Each scene shows the same named points in several views. A view is turned or mirrored, and shifted as a whole, has a little noise and may leave points out.

Scene 1
View 1
(164): [  7   2 -20   1  15  54 -29  -3 -17 -22 -23  23 -11  -6  24 -34   2  -1
  15   3 -24  21 -28  -1]
(157): [ 22  -5  20   7   6   9 -22  -5  -4 -16 -14  11   1  30  16  -5   4   5
   7 -17  12  17 -16   8]
(151): [  7 -19  36 -25  13  21   3 -11 -20  19 -16  16   0  -7  -1 -14 -10  13
  27   4  -4  19 -26  20]
(125): [ 20 -13  48 -17   9   9   0 -11 -13   5  -7   8   9  10   9  -6   6  14
  12 -14  13  14 -14  11]
(13): [ 23 -11  60 -22  13  21   8 -12 -15   4  -5  10  16   2  13 -14  19  19
  14 -20  15  14 -10  -4]
(130): [ 17  -6  20  -5  17  32 -13  -9 -12 -13 -11  21  -6  10   5 -27   1  21
  30 -10  -6  27 -15   3]
(83): [ 17  -2   7  -8  10  21 -16 -14 -13 -19  -4   1  -6   6  23 -17   5   1
  -8  -3   0  11 -13  24]
(11): [  6   6 -39   8  17  51 -37  -9 -14 -36 -13  20 -28   2  20 -41 -10   2
  13  10 -31  27 -21  18]
(8): [  6 -13  12 -14   8  12 -11 -11 -15   6 -15  10 -10   6   4  -8 -18   4
  13   8  -5  18 -25  35]
(81): [ 18  -9  31   3   7  22 -18   8 -10   3 -35  28  15  18  16  -3   8   1
  26 -19  10  19 -32 -22]
(141): [ 17 -14  45  -7   3   9  -8   3 -13  15 -30  18  18  13  15   7   8  -2
  14 -15  18  12 -30  -8]
(195): [ 14  -4  17  -7  12  36 -13  -7 -16  -9 -17  16   2  -2  21 -20  10   3
   9  -7  -3  15 -22  -3]
(30): [ 18  -4  23  -6   8  24 -14  -5 -13  -8 -17   9   7   7  24 -10  14  -2
   0 -11   6  11 -20  -1]
(102): [ 19 -10  53 -35  12  24  15 -21 -21   6   5  -5  12 -16  22 -17  21  10
 -11  -7  10   4  -7  17]
View 2
(157): [  4  -3  18  18 -10  24   1   5   5  33 -26  21  -2  21   7  -3  -6 -11
  26  16  12  33   3  14]
(11): [ -6   2  33  14  -4  31  17 -47  22   9   0 -42  16  24   1 -12 -21 -29
 -19  24  22  25   3  36]
(141): [ 26  -7   5  22 -17  21  -7  19   2  17 -45  27   2  11   7   5  19  -4
  38  23  -8  16 -14   3]
(102): [ 19 -15  19 -13 -50  28 -21   6  26   3 -45  32  34  21   1 -16  14   3
  48  49  30   6  27   8]
(30): [  6  -5  13  15 -22  25  -2  -3  10  13 -34  13   8  17  -2   4   1 -11
  31  31   7  16   5  13]
(83): [  2   1  20   4 -21  22  -3 -17  19  21 -29  10  17  20   2  -8  -8 -14
  16  29  26  23  18  23]
(13): [ 22 -22  24   6 -36  35 -10  26  10   6 -31  26  13  28   2 -11  17   4
  52  35   7  14   6   0]
(130): [ 15 -16  35  12 -16  40   6   3  10  10  -7  -7   9  30   8 -17   4  -8
  19  23   9  25  -6  13]
(195): [ 10  -9  19  14 -21  30   0  -8  13   3 -26  -3  13  20  -2  -1   3 -12
  23  33   6  13   0  13]
(151): [ 43 -15  23  -1 -23  31  -9   7  19   6 -31   6  25  16  20 -23  29  -2
  14  25  11  14 -16  12]
(8): [ 30  -2  18   1 -13  21  -6 -10  20  22 -32   8  23  11  22 -21  12 -10
   0  16  23  25  -7  23]
(125): [ 22 -13  20   4 -30  28 -11  20  12  19 -36  32  14  21   9 -13  15   1
  41  29  15  20   7   6]
View 3
(8): [ 44 -12   1 -26   9 -19 -12   1  23  10  22   4  -5 -51  -8  24  19   1
   7  -1   7  12  -3  -9]
(141): [  0 -16  -7  -3   4  -1  -2  -3  17  -1  48  17  -4 -35 -34  16  40  26
  21 -11   6   3 -13 -21]
(102): [ 22  -5  22   0 -19 -17  -3  -7   0 -12  29  -7 -26 -42 -13  33  56  12
   1 -22 -13 -27  -9   5]
(195): [  8 -25  18 -16  13 -17   5  -3   7  -3  29  -2  -5 -17  -7  18  22   5
   3  -3  -3  -4  -2 -16]
(130): [ 13 -39   0 -20  14 -18   7   8  15 -10  13   6 -18 -28   7  22   9   6
  10  -4  -3   2  -5 -21]
(151): [ 39 -16 -14 -18  -1 -17 -14   6  18   1  32   0 -25 -34  -2  28  39   5
   8  -8   2   7 -14 -19]
(125): [ 12 -16   3  -3  -9 -10  -1  -1  13 -11  26  11 -19 -51 -17  27  39  21
  15 -18  -4 -12  -9  -6]
(83): [ 21 -15  33 -17  10 -20   2  -7  10   2  16   2   3 -45 -10  22  12   2
   2  -4  -2  -7   7   3]
(13): [  1 -23   0   1 -11  -9   6   0   7 -19  29   8 -28 -37 -12  28  46  23
  16 -21  -9 -18 -14 -11]
(164): [ 17 -34  27 -30  32 -25   6   0   7   6  22 -10   7   2   7  11  -2 -12
  -6  13   1   8   7 -23]
(81): [-12 -30  -9  -8  17  -3   6   0  16  -4  43  17   0 -18 -25   9  25  23
  21  -3   6   9 -11 -32]
View 4
(125): [-57   9  15 -13   4 -10  -5   9  -4   9  20  12 -12 -45  15   6 -34  37
  -3  11 -12   3  18  15]
(11): [ 17  37  -2  15  -8  -2 -11  15 -39 -26   7 -19  33   0  -2  15 -40  -8
  -4  50 -23  40  -5   5]
(102): [-60   6  -1 -16 -17 -17   8  18 -17   3  37  21 -18 -57  12   9 -36  11
  -5  -2 -18   4  21  24]
(141): [-58  17  13 -18   7  -5  -2  -2  -5   1   9  -2 -21 -34  23   0 -42  56
  -9  26 -20  -1  23 -14]
(151): [-42   9  10  13   3 -17  13  -3 -15  -3  36   3   6 -23  17  13 -54  41
  -7   9 -13   2  17   9]
(157): [-35  23  19 -15  12   3 -21  16  -7   4  -3  -8  -2 -31  10   3 -23  37
   0  35 -12  15   9   2]
(83): [-26  22   4 -10  -6  -2  -8  27 -25  -3  16  -9   2 -33   6   7 -22   9
  -3  25 -16  18   7  10]
(195): [-30  24   2  -9  -8  -9  -4   4 -18 -12  10   6  -4 -29  11   9 -46  19
  -7  33 -26  19  14   1]
(30): [-39  22   3 -19  -5  -4  -7  12 -16  -6   7   1 -12 -35  13   3 -34  23
  -6  32 -23  15  14  -3]
(81): [-43  24  14 -16   8  -4 -11 -11  -3  -8  -6   3 -15 -24  19   3 -52  55
  -8  43 -25  12  20 -18]
(164): [ -2  35  -5   2 -14  -6  -5   2 -33 -28   5  -6  14  -9   6  12 -53   3
  -8  50 -31  34   7  -6]
(13): [-60   9  13 -17  -2 -16  -7   0   0   3  16  30 -17 -50  14   8 -47  35
  -2  13 -18   8  22  18]
(8): [-31  15   8  15   6  -8  11  13 -25   0  36 -22  13 -16  15  11 -35  35
  -7  14  -9   3  10   2]
View 5
(130): [  8 -38   7 -39   6  12 -34  15  10 -11 -26  17  -3 -25 -22 -14  -2   0
  15 -20  26   2   3   0]
(11): [  0 -13  14 -38   1   6  -8  32  13 -20 -13   0 -21   4   2 -10  20 -40
  27 -30   1   2  15 -20]
(13): [  6 -37 -16 -35  19  10 -60   7  -1 -10 -12  17  10 -40 -27 -22 -18  42
  10  -4  40   3  10  17]
(81): [ 27 -38  -1 -45  -9  16 -37  -8  12 -17 -20  17 -38 -23 -20 -14  -3  39
  22  -5  41   0  12  15]
(164): [ 13 -19   9 -41   4   7 -19  24  12 -21  -6  -1 -28  -4  -1 -14  20 -18
  34 -18   5   5  15 -11]
(102): [-14 -11 -30 -28  34  10 -68  15  -9 -11  -1   8  24 -31 -14 -29 -14  35
   8  -2  34   7  24  13]
(195): [  9 -24  -5 -37   7   8 -37  14   5 -18  -8   7 -14 -19 -10 -18   3  14
  22 -10  24   3  17   3]
(151): [  2 -18   0 -34  27  30 -62   2   8   4 -36  22  -2 -10 -24 -27  -3  10
  17  -5  35  17  17  10]
(30): [  1 -20 -14 -38  -5   7 -33   6   0 -23  -7   6 -16 -18  -8 -16  -5  27
  11 -14  35  -5  22   6]
(8): [-13  -6  -2 -34   8  29 -44   0   5  -3 -37  17  -9   3 -13 -21   0  -2
   7 -17  39   8  25   2]
(157): [ -4 -26  -7 -39 -17  12 -26   0   3 -20 -24  13 -14 -18 -15 -10 -11  24
  -1 -24  45 -11  17   4]
(141): [ 14 -26 -12 -40  -2  22 -50 -14   5 -13 -21  18 -26 -19 -19 -21  -9  51
  13  -1  50   1  21  21]
(125): [ -5 -25 -17 -33  10  16 -55   3  -2 -10 -21  17   8 -29 -23 -21 -18  37
   2  -9  46   1  17  15]
View 6
(125): [  3  28  -9 -18  11 -17  45   0 -17  -6  -1  11  12  30  15 -17 -15  22
  13 -26  31 -12 -16 -15]
(102): [ -1  51   0 -16  24 -15  49   1 -35 -13  15  22  16  45  19 -24  -7  22
  13 -24  12 -17  -6 -33]
(157): [  1  15   1 -19  -6 -22  28  -9   1  10 -17  -4  13  44  19 -10 -15  14
  11 -25  33  -5 -20  15]
(151): [ -7  30  -6  -1  20  -5  37  10   5 -11   0   4  14  17  -4  -1 -11  18
  33 -12  11 -19 -25 -23]
(30): [ -3  27   7 -20   3 -22  26  -9  -4   3  -8   0   6  51  14  -7  -6  20
   9 -25  18 -23  -6   0]
(81): [  0   7  -5 -23   2 -24  27  -6  15   5 -17 -12 -10  34  -5   4 -13  29
   9 -28  37 -39  -9   0]
(195): [ -6  27  10 -18  11 -18  22  -4   1   5  -7  -7   1  53   7   0  -9  17
  23 -19   9 -24  -3  -4]
(141): [  1  18 -10 -16  -2 -21  37  -6   5  -5  -7   4   1  25   1  -7  -8  30
  -2 -31  38 -39 -17  -8]
(164): [-16  26  28 -15  12 -13   1  -6  20  14 -15 -23   2  70   3  15  -5   7
  39  -7 -12 -20   2   7]
(130): [ -2  16   3 -20  18 -16  26   4   4   9 -16 -13   1  42   6   2 -23  12
  43 -12  16  -2  -9  -5]
(83): [ -8  36  15 -12   2 -15  23  -8  -7   6  -6   2  24  58  24 -11  -4   8
  18 -18   5  -2 -14   6]
(11): [-20  25  36  -8  10 -10  -6  -4  24  22 -20 -28  16  75  13  16  -6  -7
  52   2 -23   6  -7  21]
(13): [  7  27 -11 -27  21 -23  48   3 -23  -5   0   9   0  34  10 -16 -21  28
  19 -26  34 -19  -5 -26]
(8): [-10  30   3   5   3  -5  26   2  13  -4  -5   1  30  27   8  -2  -5   7
  26 -11   5  -6 -34   0]

In a view up to two points have been moved. Name them for each view, in the order of its rows, or write none.
view 1: (125)
view 2: (102)
view 3: none
view 4: (8)
view 5: (11), (30)
view 6: none
